A landscape with many peaks, sampled at points; each row gives a point and its height.
A climber steps from a point to the highest of its 2 nearest points, and stops where none of them is higher. Distance is the straight distance between rows; heights are no part of it.
Dage (h 373): 123,129,157,118,153,178,122,106,134,181,118,135,146,125,115,122,156,111,94,131,128,91,147,150,94,92,136,110,115,135
dapus (h 380): 151,123,127,136,156,142,103,100,156,158,102,115,122,153,128,129,166,130,113,177,109,133,154,144,124,147,126,133,132,127
som (h 550): 110,100,134,139,180,110,119,132,99,137,150,146,122,135,136,105,140,109,110,159,154,114,130,120,167,94,127,123,125,119
vob (h 439): 108,121,113,128,160,105,148,125,104,141,103,161,111,129,132,152,163,117,119,197,138,92,130,140,117,121,143,118,126,111
Refi (h 185): 150,111,152,153,178,145,157,136,130,124,104,126,138,105,170,120,161,165,169,151,137,120,149,111,143,156,103,139,139,125
safin (h 350): 145,137,139,84,131,97,116,116,154,153,129,104,126,154,130,108,101,168,129,100,132,167,134,173,176,135,83,136,126,114
kopu (h 242): 137,129,148,143,182,167,124,82,130,161,125,122,154,140,124,123,107,137,120,132,134,82,131,156,162,146,137,130,101,130
Lom (h 140): 104,151,132,132,97,132,102,109,167,143,126,125,146,130,113,116,144,155,110,98,109,126,135,111,103,90,124,114,126,101
Miki (h 259): 131,143,83,92,106,111,177,139,152,137,167,146,128,119,131,118,116,123,111,147,133,141,121,99,90,143,111,119,119,113
risob (h 173): 142,109,154,97,151,152,140,134,137,162,117,117,85,132,129,129,121,142,150,119,135,132,115,126,135,155,142,165,122,138
tela (h 551): 118,146,105,142,149,77,120,129,139,125,149,122,101,152,137,124,104,160,130,146,128,110,123,80,171,97,135,123,127,92
patok (h 132): 142,147,143,93,109,147,121,125,107,141,172,79,160,135,102,142,132,143,114,104,153,150,119,117,108,141,69,117,113,126
budor (h 409): 127,124,131,149,131,148,131,152,132,121,128,123,155,86,134,125,151,127,135,153,109,104,142,108,104,139,142,105,160,140
Gagad (h 449): 105,99,108,145,97,76,139,109,107,88,132,128,139,113,154,121,140,96,106,152,102,146,147,139,128,112,93,135,108,115
kan (h 375): 69,121,102,125,115,114,148,99,117,116,100,109,131,94,131,168,102,110,118,160,128,135,121,140,120,155,136,147,132,163
nuki (h 172): 117,111,160,145,154,110,96,147,144,119,114,159,148,132,121,153,134,108,119,110,147,84,83,128,126,93,115,111,134,107
boza (h 456): 166,140,149,88,114,146,123,154,139,108,125,132,150,104,127,97,143,152,125,74,110,137,133,173,103,139,158,126,155,145
netu (h 199): 136,143,139,157,114,149,119,133,147,152,111,188,127,147,122,112,153,117,144,131,113,102,136,149,112,137,149,152,114,114
dumif (h 227): 120,144,81,142,82,104,140,116,155,110,103,96,112,121,135,138,90,135,151,119,129,164,112,121,139,139,122,145,153,137
noda (h 255): 114,123,114,135,136,127,119,110,184,141,163,162,174,130,127,94,140,106,105,131,142,126,120,145,154,149,115,116,124,150
Sur (h 362): 113,117,156,138,127,107,98,132,104,125,91,106,116,149,104,175,135,147,85,145,114,159,146,154,126,152,127,96,134,144
Bekik (h 156): 128,98,161,112,156,150,134,154,150,157,114,136,80,119,112,115,124,135,121,81,103,120,98,128,126,164,159,139,118,157
Rukop (h 403): 134,149,137,123,177,120,129,133,94,153,121,157,152,134,117,149,155,142,129,210,146,87,141,138,132,128,146,112,136,119
dos (h 485): 102,113,100,117,155,86,144,152,91,118,133,159,101,130,142,119,187,107,134,169,121,91,118,124,123,131,165,144,110,111
rul (h 225): 165,142,130,147,186,142,118,115,115,123,145,150,140,171,134,122,95,113,128,147,160,122,129,167,156,90,124,129,97,120
zogip (h 294): 98,149,158,142,141,156,96,153,126,130,119,134,137,85,113,119,179,121,185,150,91,94,142,110,102,90,160,125,124,104
gefib (h 209): 166,147,89,158,116,156,142,103,128,93,138,89,148,122,154,120,109,112,155,129,137,119,146,101,138,105,133,150,119,122
Vuge (h 510): 142,144,120,172,164,146,153,119,118,129,103,159,104,139,136,121,123,119,143,166,154,89,118,138,136,132,184,160,122,111
kugon (h 480): 160,108,82,125,140,118,168,131,130,107,155,116,123,108,149,111,148,103,124,130,155,161,122,82,107,123,86,115,124,131
kubem (h 296): 148,154,125,123,132,112,135,118,129,152,110,129,77,153,132,134,101,147,135,122,102,131,152,129,147,88,128,128,113,94
Reg (h 370): 187,115,141,111,112,102,89,160,128,119,147,104,111,149,120,96,120,156,124,108,115,148,109,165,165,154,116,111,151,139
nelab (h 329): 118,164,130,100,131,136,110,151,150,149,135,124,118,98,90,134,148,144,154,150,62,142,156,88,113,115,132,94,102,109
Duku (h 286): 147,98,126,151,118,126,111,143,114,79,90,103,119,146,136,167,91,96,150,136,161,147,106,140,118,114,112,133,130,153
mef (h 103): 114,127,115,142,117,142,133,130,127,150,101,147,106,128,143,86,132,113,172,151,147,112,158,106,174,98,105,143,170,109
Kalom (h 415): 166,146,146,76,128,123,105,160,125,125,143,125,133,143,118,111,144,166,120,99,105,147,135,161,135,144,150,119,145,117
doku (h 285): 112,140,122,95,119,137,181,132,164,161,138,146,132,116,132,126,137,111,118,117,133,159,127,128,94,169,97,128,124,141
vosi (h 326): 172,121,162,102,131,117,95,155,132,129,130,110,150,146,122,134,115,141,112,117,138,143,127,179,149,136,86,95,146,148
Rivu (h 328): 108,141,121,107,100,133,121,151,151,156,137,158,98,139,115,100,137,123,137,132,115,174,154,119,141,157,99,137,129,125
fugan (h 334): 131,99,153,143,175,158,162,97,131,151,90,138,125,122,161,120,141,128,127,112,170,100,123,154,117,111,130,134,137,132
fika (h 528): 120,121,139,130,112,146,90,135,141,127,136,109,163,96,110,116,142,114,98,128,88,137,137,150,100,134,120,73,157,153
vuvat (h 151): 156,129,123,177,97,147,131,93,154,126,122,116,131,161,142,100,134,161,111,68,115,97,135,110,89,129,146,124,127,126
Somus (h 84): 149,109,170,129,93,152,110,152,143,134,122,155,122,135,136,138,153,135,171,86,138,100,121,127,99,132,115,166,146,106
Matoz (h 174): 148,124,143,148,127,168,108,134,154,171,96,126,131,166,110,111,123,165,122,97,111,69,109,135,113,161,170,103,132,134
mugo (h 590): 128,120,93,125,130,80,178,131,122,97,133,126,134,121,165,125,135,120,143,138,151,141,129,98,130,115,79,138,123,105
risis (h 108): 106,141,111,145,131,115,115,177,97,122,115,183,120,143,126,91,188,128,186,191,119,81,128,99,150,108,150,119,139,118
Velo (h 203): 123,105,140,107,115,118,95,136,130,118,143,114,119,124,116,149,162,105,143,134,130,121,115,121,106,127,118,159,127,126
Gog (h 502): 133,124,111,154,151,131,136,142,126,70,135,128,175,121,140,112,152,121,92,127,127,164,138,122,99,132,147,104,129,145
runok (h 202): 115,128,136,131,152,152,95,122,126,121,132,123,147,152,105,132,86,105,114,91,146,108,116,137,156,83,126,94,103,130
zonog (h 152): 135,145,108,128,141,90,118,187,120,89,120,176,119,129,114,133,120,102,136,137,126,112,103,133,124,87,153,104,121,115
Zubo (h 216): 139,127,127,114,137,130,139,139,85,153,129,119,90,122,129,129,94,131,121,140,152,122,140,124,153,121,103,106,156,130
riti (h 257): 140,138,114,123,125,124,106,129,128,112,108,77,129,153,117,176,56,107,143,137,141,170,93,143,131,128,100,127,116,160
Repas (h 245): 167,129,129,145,171,140,116,133,112,117,120,127,138,204,123,154,92,140,118,146,162,134,110,168,147,134,127,115,111,145
redek (h 141): 142,138,128,125,136,99,116,160,99,100,138,164,124,135,105,176,98,102,129,138,133,101,107,146,105,101,163,134,97,121
dut (h 470): 146,121,149,122,194,122,152,127,165,159,113,136,109,152,121,152,113,147,147,158,128,126,116,136,161,172,76,100,127,133
zukud (h 463): 109,99,90,140,102,89,141,121,96,102,73,141,103,131,147,123,160,103,131,152,121,121,126,151,113,115,150,154,142,126
Lalim (h 507): 127,104,144,131,72,143,104,134,129,135,130,144,132,120,126,91,133,127,117,81,138,117,144,156,113,103,132,130,183,129
Dened (h 100): 113,131,69,135,125,112,164,129,136,115,128,147,107,138,126,140,107,93,108,139,138,121,92,122,98,144,167,143,131,147
rup (h 134): 112,145,134,141,112,126,129,115,139,140,117,161,171,125,128,130,176,145,126,133,123,118,137,105,96,108,140,137,126,92
nipas (h 142): 144,142,145,157,129,152,144,141,122,123,103,123,134,103,160,96,142,140,184,135,140,120,157,102,147,125,112,135,169,107
zaf (h 324): 143,159,136,142,110,134,108,109,144,155,118,120,107,122,129,119,125,152,146,127,85,131,179,126,162,111,118,125,130,92
futi (h 163): 141,137,124,140,141,118,148,122,79,111,112,103,91,153,138,167,85,127,126,128,133,144,142,115,127,92,128,105,93,118
koz (h 90): 115,127,101,141,132,106,108,160,97,127,108,162,119,107,119,98,162,125,159,187,102,106,156,115,156,118,156,110,167,113
Puna (h 111): 124,140,181,99,141,169,142,141,117,163,136,121,147,117,128,140,130,170,149,95,144,105,125,101,128,102,110,128,132,107
lanas (h 222): 119,125,116,144,90,144,102,112,154,134,108,130,108,166,103,152,120,115,140,128,105,132,126,128,129,157,173,172,111,157
Lus (h 414): 143,106,145,146,180,128,134,115,145,149,94,137,114,143,135,143,140,127,135,160,117,148,130,156,142,157,105,119,114,141
fibaf (h 211): 121,123,114,104,98,110,141,100,159,117,99,87,116,104,137,138,114,151,131,109,124,170,109,152,134,157,139,161,147,141
Vut (h 450): 79,134,100,140,147,132,108,107,154,127,126,130,128,110,127,111,138,94,118,137,110,127,134,115,147,87,143,126,119,109
Zak (h 191): 122,137,131,132,179,156,122,118,102,129,142,101,163,146,111,151,69,116,103,120,126,126,117,140,150,103,106,62,103,154
fiso (h 444): 78,120,114,158,161,131,118,100,166,130,104,124,132,140,124,134,140,129,131,138,124,148,120,100,145,130,112,116,98,125
buv (h 67): 125,124,100,114,90,129,172,126,130,101,119,112,122,81,150,144,119,120,139,124,113,141,129,118,78,161,149,159,148,153
dad (h 256): 123,129,97,115,98,87,131,150,114,99,113,111,100,116,142,136,100,118,158,130,154,131,117,136,157,125,140,156,166,132
fodu (h 442): 146,119,143,181,173,182,171,115,122,123,104,145,112,129,163,119,142,125,145,137,153,97,102,138,99,139,167,160,92,131
Tokun (h 378): 161,113,143,163,170,155,178,78,115,146,96,130,101,129,155,132,116,127,135,148,150,114,126,140,118,130,129,136,112,124
Tezo (h 162): 139,137,169,79,117,151,131,173,89,122,147,131,166,116,115,117,125,142,123,100,160,152,146,161,146,138,114,132,149,152
kimek (h 396): 103,148,138,117,146,155,123,121,122,177,124,141,122,112,124,101,145,140,120,139,107,93,142,111,123,101,160,115,130,113
Morun (h 128): 117,134,153,140,119,152,132,131,93,135,129,113,128,135,145,155,138,141,155,111,160,109,152,96,140,96,107,146,125,100
zotad (h 467): 152,119,110,147,130,117,135,146,104,73,143,124,131,138,147,114,166,111,127,143,118,152,144,128,126,142,158,129,121,137
gos (h 12): 135,123,150,111,108,136,122,127,86,115,166,108,142,114,124,151,94,129,119,114,152,104,127,124,137,109,125,138,144,138
Zisa (h 483): 160,125,124,97,109,77,170,148,111,104,117,136,111,137,150,126,136,133,147,127,148,167,141,138,121,131,86,146,117,98
Gemo (h 394): 158,108,107,144,145,143,171,141,124,92,145,140,123,112,163,106,142,79,157,122,142,149,113,101,80,112,108,140,97,131
Pazi (h 270): 98,145,100,127,106,89,151,132,129,135,118,146,75,134,128,136,87,137,140,128,122,150,135,117,156,127,127,129,117,107
piza (h 388): 185,144,126,112,152,122,147,103,153,126,130,83,145,130,138,120,73,172,116,101,119,132,121,146,159,145,112,110,105,124
Suga (h 383): 118,118,140,120,120,109,93,110,104,123,111,108,133,153,107,165,102,112,92,150,119,167,118,182,122,138,130,129,114,162
bada (h 568): 127,141,99,116,65,120,124,124,131,118,143,167,143,134,109,91,128,110,113,77,129,133,124,149,106,104,150,119,175,132
fufu (h 117): 134,99,165,125,128,146,124,168,99,148,117,143,103,131,119,129,162,152,112,114,126,136,136,132,84,111,102,82,134,132
gava (h 327): 150,150,120,109,118,109,150,111,152,145,121,92,123,111,149,130,76,179,125,86,137,126,129,110,172,137,93,122,140,107
zot (h 527): 117,135,110,144,160,97,132,144,114,98,121,149,99,150,138,112,165,123,137,154,102,120,116,122,154,124,189,142,98,95
rasi (h 387): 137,149,82,103,110,102,114,152,139,97,174,126,133,128,111,122,125,111,165,127,122,151,106,94,140,126,139,145,129,112
pite (h 358): 108,123,143,156,137,114,115,116,106,125,98,129,123,167,114,182,135,136,104,169,132,125,139,139,123,123,136,117,114,130
tevoz (h 501): 102,153,110,158,132,119,150,113,127,88,121,159,166,118,136,136,115,121,105,133,103,121,154,140,143,136,158,132,97,132
Goza (h 402): 125,121,121,121,83,67,110,95,121,127,134,94,123,136,115,167,127,118,76,163,110,167,127,165,114,134,108,121,122,134
ritab (h 275): 97,123,115,132,156,164,152,67,153,142,133,111,167,122,136,137,101,100,100,130,144,124,115,160,135,131,142,144,101,162
fis (h 422): 129,154,124,111,117,98,170,110,138,127,159,137,151,114,145,98,112,166,93,100,129,132,126,120,144,126,139,146,122,102
Dabup (h 395): 126,85,125,162,86,110,121,118,115,93,65,117,103,112,150,148,134,95,154,130,110,132,129,152,93,106,122,154,131,122
Bog (h 494): 132,134,141,102,103,154,107,125,147,105,142,112,168,96,115,120,146,110,118,98,101,143,123,161,90,126,155,128,145,150
mal (h 182): 149,142,152,99,147,146,133,157,93,134,143,127,135,136,128,134,138,151,141,135,157,133,142,147,145,130,135,157,150,132
Dol (h 569): 125,114,96,149,90,128,141,117,136,93,141,155,145,107,141,93,155,105,104,120,102,141,150,147,85,142,160,131,140,138
dobe (h 102): 167,124,152,109,109,147,123,137,151,133,143,127,140,149,125,132,117,126,149,86,143,110,103,127,105,144,109,168,106,137
Pimo (h 356): 135,153,122,105,110,117,106,154,140,126,139,143,113,112,106,139,133,122,162,124,97,127,121,89,123,109,129,108,124,103
giriv (h 503): 126,81,130,150,145,126,114,107,122,116,158,149,125,114,146,100,146,100,113,151,134,119,133,139,159,134,139,154,128,143
nem (h 210): 128,145,136,113,179,140,95,122,135,135,158,138,157,167,108,128,107,113,109,123,148,125,129,159,160,113,109,126,96,125
Gaf (h 262): 152,99,147,113,126,126,123,131,111,131,133,93,109,104,122,134,97,117,129,138,123,132,142,133,163,144,86,116,146,151
sez (h 509): 116,137,102,170,142,110,124,95,146,143,117,107,115,138,140,124,86,159,115,123,123,107,141,89,178,93,132,101,127,94
zaduv (h 114): 131,132,115,112,151,78,146,144,99,119,163,148,132,152,122,141,152,145,92,176,146,116,110,115,119,150,155,143,125,116
befe (h 215): 128,110,121,110,81,134,74,103,162,144,131,113,110,126,104,133,140,94,147,94,122,133,109,125,110,121,123,139,149,124
Ribu (h 360): 107,119,113,135,102,143,125,113,143,157,132,143,109,166,122,126,141,101,128,142,134,156,137,113,116,131,99,145,96,124
ped (h 419): 98,124,109,138,68,130,90,90,126,152,122,134,116,149,126,110,149,111,130,129,140,127,168,124,133,91,105,149,154,108
tinuk (h 176): 117,145,118,137,104,136,107,142,107,89,166,106,165,120,128,96,144,126,155,125,117,167,173,104,166,135,108,137,145,133
koful (h 246): 124,126,123,121,124,130,101,123,156,129,156,132,153,118,104,114,100,114,97,129,129,148,116,171,155,170,123,116,130,164
Vepu (h 212): 113,126,125,168,107,159,139,103,140,140,88,155,110,156,128,124,132,128,136,135,122,117,132,124,102,154,189,164,113,131
paf (h 189): 130,126,122,140,115,154,119,119,132,100,152,104,155,105,138,126,141,110,162,121,136,115,145,83,156,125,114,148,143,135
Fani (h 311): 107,157,166,115,144,141,104,154,123,148,116,138,145,84,112,138,165,164,162,146,77,116,169,101,124,104,128,104,135,117
nize (h 464): 95,111,151,141,95,126,132,127,139,133,117,138,121,135,117,149,149,156,109,99,121,151,115,86,85,156,110,132,104,118
Busod (h 472): 112,89,124,149,129,103,129,99,115,107,170,132,119,105,140,112,109,102,102,135,120,133,136,118,150,109,115,135,102,133
faf (h 51): 122,121,123,127,82,166,141,148,123,92,125,103,122,75,137,126,130,109,150,93,111,155,138,130,88,144,130,123,161,170
Reduk (h 354): 138,134,124,153,132,121,113,112,155,142,124,128,137,123,132,109,147,145,118,163,88,135,170,122,136,125,118,89,144,118
tol (h 398): 164,139,137,101,97,104,143,137,137,127,133,131,136,129,149,109,112,153,137,107,142,145,149,155,147,140,87,153,147,106
fim (h 223): 101,141,109,84,135,76,151,166,102,149,162,146,120,95,118,145,130,133,118,163,112,115,134,117,135,129,122,113,134,121
Sim (h 77): 131,146,107,144,128,111,122,137,118,138,116,151,94,104,137,99,126,120,166,171,107,109,166,117,186,100,128,114,145,103
Gup (h 143): 109,110,162,119,189,164,137,147,125,157,117,142,80,157,110,135,115,148,109,106,106,143,104,130,132,155,136,98,99,151
Lesuv (h 325): 129,140,123,92,160,101,119,137,145,138,136,118,116,145,141,101,138,167,133,111,127,171,137,133,177,116,127,135,133,109
gune (h 597): 132,122,129,142,176,106,101,117,111,137,169,116,117,143,133,111,127,153,109,140,123,116,133,108,176,78,144,116,115,103
zopiz (h 458): 130,116,140,159,76,141,94,89,119,150,131,135,143,143,135,86,150,142,117,87,136,104,162,129,133,78,122,133,166,113
dag (h 304): 108,144,107,104,111,110,160,121,149,144,112,142,110,131,128,122,131,123,129,139,128,189,140,143,129,171,112,133,125,141
Zom (h 264): 129,152,102,135,90,147,150,107,101,145,141,127,126,142,130,133,80,131,128,113,167,110,156,118,149,110,126,164,128,113
Saro (h 265): 107,99,128,139,162,146,141,93,172,134,135,135,153,116,134,96,125,103,99,116,135,145,108,145,124,142,119,133,116,160
Sukig (h 518): 91,118,137,144,71,139,121,127,139,167,137,142,114,116,110,113,150,127,127,114,103,136,133,78,95,149,84,113,136,112
Gego (h 332): 130,108,130,150,164,155,166,91,110,140,118,133,109,125,149,137,77,96,136,146,166,97,105,146,150,125,132,142,107,142
Gine (h 240): 155,111,109,108,102,117,76,125,153,117,120,89,119,154,122,149,79,96,150,128,134,171,93,164,129,132,113,165,118,168
fomo (h 344): 118,144,123,109,124,129,153,104,114,132,129,108,129,105,129,178,91,107,142,187,103,138,148,156,139,160,126,146,122,166
gimud (h 447): 134,143,129,118,138,125,129,92,144,104,133,104,155,106,143,128,128,142,98,102,112,138,136,136,137,119,132,151,106,124
bubon (h 79): 142,136,158,111,144,187,90,148,129,123,132,95,131,130,103,125,156,119,148,81,102,138,115,110,88,104,152,106,117,142
niba (h 309): 96,136,98,152,125,160,155,137,128,98,117,125,143,92,157,110,177,86,170,134,149,88,115,80,69,105,139,132,135,114
Lusa (h 164): 128,116,134,161,143,121,93,157,143,106,126,167,123,134,115,132,121,120,138,129,126,102,105,103,153,112,143,100,125,117
kadek (h 121): 131,166,103,110,157,79,139,155,93,100,141,151,148,156,140,129,167,151,126,178,149,99,130,140,137,119,181,138,123,93
bosa (h 195): 138,118,133,101,132,116,108,140,160,120,99,102,99,108,127,144,138,149,161,105,124,139,109,128,143,147,142,153,149,130
rog (h 133): 127,128,163,115,147,164,145,146,115,150,128,127,116,125,128,126,124,150,108,106,115,138,137,131,106,132,143,86,125,147
sede (h 434): 108,121,150,148,106,109,155,125,129,104,123,120,103,100,123,149,120,161,110,113,97,143,115,101,106,160,134,134,116,129
Kib (h 548): 114,107,73,153,76,94,123,128,111,88,109,166,116,146,137,90,178,108,139,116,116,120,125,139,105,112,156,133,167,111
sopu (h 357): 124,136,123,153,144,166,153,144,117,118,129,125,156,86,144,131,158,100,160,163,126,96,134,85,70,110,132,89,136,123
tufog (h 86): 124,131,155,95,185,167,108,139,139,137,132,99,152,123,118,141,160,125,146,116,136,151,125,120,117,113,122,119,123,133
bipe (h 269): 162,108,145,150,138,134,117,158,123,121,114,127,133,198,107,146,113,139,97,132,141,166,114,170,137,182,112,101,113,172
Vof (h 178): 146,156,134,125,168,115,142,134,100,129,140,117,130,151,113,174,59,127,114,135,135,126,116,145,137,99,122,99,105,125
Gume (h 279): 125,133,127,140,71,122,98,123,153,139,110,67,137,132,91,132,95,128,80,114,114,158,93,142,115,175,102,83,126,162
Les (h 205): 131,143,133,73,148,108,129,177,106,149,145,146,131,123,113,135,146,125,133,158,142,127,127,141,126,109,120,112,149,125
detat (h 512): 128,150,97,145,147,114,138,142,169,128,86,141,118,140,119,143,136,160,142,161,135,96,100,111,135,161,185,140,137,117
veres (h 126): 99,146,118,140,123,108,133,161,109,139,127,179,146,144,126,113,172,142,152,148,124,113,142,94,129,98,128,128,130,97
baniv (h 91): 112,152,169,65,173,170,137,146,129,164,131,117,143,138,103,141,137,121,128,91,143,134,101,132,94,114,106,104,95,131
deva (h 297): 164,99,164,124,140,116,97,148,122,121,121,113,137,144,104,152,132,146,103,132,130,143,95,158,120,185,83,89,139,147
Kugi (h 99): 110,139,179,74,160,149,151,150,143,165,123,135,149,105,123,139,148,163,140,86,146,136,113,113,107,146,106,113,122,121
Ralum (h 406): 97,101,137,129,113,112,153,116,120,101,116,112,118,100,122,164,124,106,112,134,108,134,107,126,94,150,124,150,94,129
labon (h 186): 122,114,162,124,131,143,96,116,149,114,159,112,187,103,131,135,153,146,120,88,142,80,101,113,118,124,131,145,145,124
Gazo (h 386): 113,116,138,134,96,123,110,97,123,149,127,132,116,166,127,136,131,123,131,132,159,130,152,124,151,134,97,168,131,114
giru (h 236): 145,153,90,141,113,137,134,103,99,125,156,109,114,122,144,115,92,106,133,142,131,105,158,134,150,90,161,151,136,130
galiz (h 19): 130,139,136,133,94,136,126,150,78,108,165,125,124,95,110,154,107,120,134,129,121,105,139,105,130,115,169,126,138,140
nefo (h 466): 171,146,137,88,157,141,149,109,151,162,128,61,144,136,123,129,99,156,150,122,128,146,139,142,153,161,79,112,126,138
pap (h 306): 117,118,155,125,126,146,149,110,92,129,130,112,131,83,127,155,109,128,130,149,110,139,169,151,172,162,103,126,144,156
tuvip (h 468): 129,95,140,130,119,134,104,141,124,108,134,113,139,72,130,138,126,110,110,141,106,95,122,138,117,137,127,103,163,161
rav (h 239): 97,143,88,81,120,81,178,150,114,133,174,129,113,98,123,121,107,124,93,147,120,142,118,109,112,152,142,120,122,134
vosom (h 145): 122,139,144,160,157,130,153,125,74,123,115,116,100,131,142,151,115,145,152,146,136,116,147,90,148,98,119,117,110,88
zami (h 423): 87,123,128,133,137,158,130,118,144,185,131,168,130,109,128,92,131,122,127,140,120,114,157,119,155,119,125,133,130,124
todoz (h 390): 134,151,101,101,127,85,190,112,132,138,155,115,107,115,147,130,73,166,97,90,144,135,115,115,135,123,143,145,121,110
Met (h 347): 128,137,109,111,110,113,145,120,138,154,126,103,101,115,117,141,73,161,108,99,126,128,109,111,137,143,125,124,142,135
Zab (h 587): 166,142,127,103,178,117,157,139,147,140,137,109,127,160,142,138,92,164,147,127,145,167,119,134,159,176,79,111,116,132
vep (h 95): 141,96,165,123,123,137,104,174,126,132,109,136,102,140,135,121,176,135,155,102,153,142,119,112,93,112,108,130,146,125
Sazi (h 221): 149,122,168,135,175,159,133,109,141,162,125,129,160,120,146,119,143,150,144,147,124,91,145,130,148,154,118,131,125,117
runuz (h 290): 129,138,119,81,132,90,137,135,143,119,111,114,105,117,140,141,81,130,145,112,146,143,136,168,176,121,129,152,136,127
nefi (h 377): 124,116,131,120,111,112,186,162,117,131,98,165,99,121,149,111,122,119,153,103,148,160,136,135,123,128,91,129,129,106
Nidop (h 228): 133,105,108,117,88,123,92,106,179,120,116,110,111,137,113,143,102,107,133,115,126,142,82,150,102,137,134,162,144,163
gabu (h 107): 100,129,112,127,140,113,157,121,117,128,149,134,132,141,116,150,111,136,86,144,144,110,105,102,118,137,152,125,115,127
Teris (h 85): 140,114,78,122,121,130,197,119,147,123,106,123,99,89,144,126,100,96,127,126,120,140,103,127,83,141,162,132,128,159
tipuv (h 139): 151,149,124,137,124,159,124,165,152,112,150,162,161,135,133,93,142,107,153,130,151,151,136,97,125,129,91,110,138,133
Noro (h 435): 143,98,117,120,134,97,110,124,108,84,140,103,113,133,144,120,133,127,102,117,109,158,124,152,140,121,164,148,133,136
mot (h 180): 123,100,175,117,157,120,76,143,131,138,158,125,165,117,113,144,154,124,113,117,130,98,102,99,127,106,113,121,129,117
repu (h 250): 136,120,154,105,123,120,152,168,85,158,153,130,100,120,122,126,94,142,116,101,141,147,118,110,135,136,87,99,128,136
zame (h 160): 125,142,97,119,111,136,126,167,122,109,158,154,163,116,121,81,158,99,167,144,133,139,160,96,142,122,121,136,140,128
velab (h 635): 126,109,85,125,97,114,120,127,120,101,136,164,131,107,131,84,147,100,117,106,102,128,125,142,124,90,170,118,165,132
suzo (h 32): 133,123,122,124,95,142,135,166,73,89,134,130,105,96,120,125,129,96,142,114,109,121,136,127,113,128,155,129,164,153
zuk (h 532): 110,122,106,153,134,110,167,110,121,85,135,158,155,112,147,119,138,116,76,144,103,150,148,135,98,155,151,106,118,145
Ded (h 471): 118,138,93,151,146,125,104,92,154,139,130,112,133,131,131,119,104,116,112,148,134,102,130,105,159,93,149,127,152,120
Toruk (h 310): 119,144,111,75,156,80,153,119,126,121,116,118,106,110,156,119,131,142,139,122,123,155,141,157,148,99,143,148,118,107
Daz (h 330): 130,121,137,140,92,153,96,122,131,167,138,111,97,169,102,139,109,124,136,122,126,149,124,104,130,162,97,142,107,158
fop (h 298): 124,134,129,144,124,179,158,94,117,145,133,111,138,104,139,149,94,112,138,121,161,105,129,120,132,127,130,158,121,142
rem (h 119): 157,141,125,117,104,152,121,164,156,123,144,145,137,140,116,106,130,139,148,80,129,139,104,95,102,144,92,119,128,128
kagu (h 144): 125,143,144,160,116,139,96,77,159,134,121,130,153,151,144,98,163,173,109,75,106,94,146,120,107,106,144,119,127,91
ruv (h 235): 85,114,139,148,101,140,86,136,138,120,143,152,147,136,104,107,161,137,122,116,127,129,128,123,142,155,145,136,152,148
fot (h 161): 117,125,150,160,90,159,105,117,143,167,105,105,128,151,110,108,137,170,111,62,106,93,120,114,78,138,153,95,146,123
kug (h 258): 129,144,127,124,83,107,93,110,156,130,135,98,141,124,113,123,112,121,84,123,104,182,103,188,121,188,109,119,120,165
Nepop (h 608): 151,155,100,135,149,113,142,150,128,114,109,146,89,153,131,126,140,141,163,167,145,103,109,127,140,147,195,165,112,92
siron (h 348): 132,106,171,142,202,174,139,99,135,173,95,155,131,131,137,119,159,115,109,122,151,98,122,165,99,78,114,102,108,126
nov (h 333): 140,123,106,154,104,144,153,126,130,91,123,118,141,96,165,124,147,93,170,101,148,105,110,97,82,95,120,158,112,117
sud (h 230): 89,126,136,154,80,153,86,95,147,120,139,119,139,151,101,145,143,131,120,105,126,129,116,113,128,171,156,161,130,155
ziz (h 261): 122,123,132,140,165,161,134,64,137,152,108,103,168,150,121,152,78,109,92,131,138,94,113,175,130,126,127,105,99,144
mes (h 146): 144,133,186,88,111,146,125,144,96,118,143,82,154,125,122,135,144,142,134,103,144,166,130,156,115,136,72,127,143,140
levu (h 465): 104,139,117,147,139,105,126,130,165,119,112,137,115,143,112,150,149,138,138,140,119,136,111,89,135,146,144,151,111,111
sifeb (h 331): 138,112,135,156,102,153,127,125,91,107,81,113,110,134,142,164,122,98,156,136,152,117,131,138,94,99,111,137,131,133
gem (h 131): 151,147,116,123,142,98,141,162,72,97,138,162,130,149,139,160,140,117,131,167,137,96,122,162,107,122,159,138,92,113
dez (h 135): 139,151,126,108,100,128,104,101,139,137,164,98,142,145,102,141,128,141,109,115,136,132,131,101,113,106,104,117,120,106
tes (h 473): 124,135,124,138,120,120,160,97,144,101,112,135,159,96,154,115,104,145,103,116,109,124,139,162,154,143,168,151,120,139
tema (h 305): 125,107,136,163,88,137,78,120,143,132,117,102,116,161,89,152,98,124,110,123,131,133,103,121,122,157,114,105,135,161
liki (h 187): 157,127,153,163,143,153,101,120,168,143,121,162,138,145,128,101,148,141,117,134,122,76,117,141,105,143,167,117,125,124
tis (h 426): 111,119,103,128,96,82,135,122,84,100,138,121,122,110,128,149,134,99,83,174,106,151,145,146,104,123,115,104,116,137
ziku (h 413): 132,133,90,97,131,83,97,142,119,88,171,87,103,148,125,135,111,111,130,124,125,168,105,122,139,118,159,149,118,130
Zevi (h 376): 141,146,154,144,180,128,132,110,94,120,120,124,146,162,131,165,130,160,102,181,150,119,145,143,142,132,142,116,116,112
fefu (h 244): 114,117,133,127,108,117,114,132,145,139,162,170,160,118,105,111,135,137,94,132,132,96,115,120,138,150,126,118,158,138
naf (h 194): 111,119,134,115,119,129,91,126,144,110,145,108,168,111,127,141,182,117,140,131,156,112,101,102,116,124,152,161,159,126
ros (h 303): 125,109,155,118,126,108,170,152,102,141,135,164,81,115,141,106,116,144,133,102,114,159,152,110,147,120,91,124,113,110
tiz (h 460): 79,120,146,123,103,135,112,124,164,191,146,165,134,102,118,104,158,118,134,129,124,119,145,98,139,134,81,121,136,124

Where does a climber stop that starts at each point below?
Somus => Tokun
Puna => fika
suzo => velab
kagu => ritab
naf => velab
Tezo => velab
koful => velab
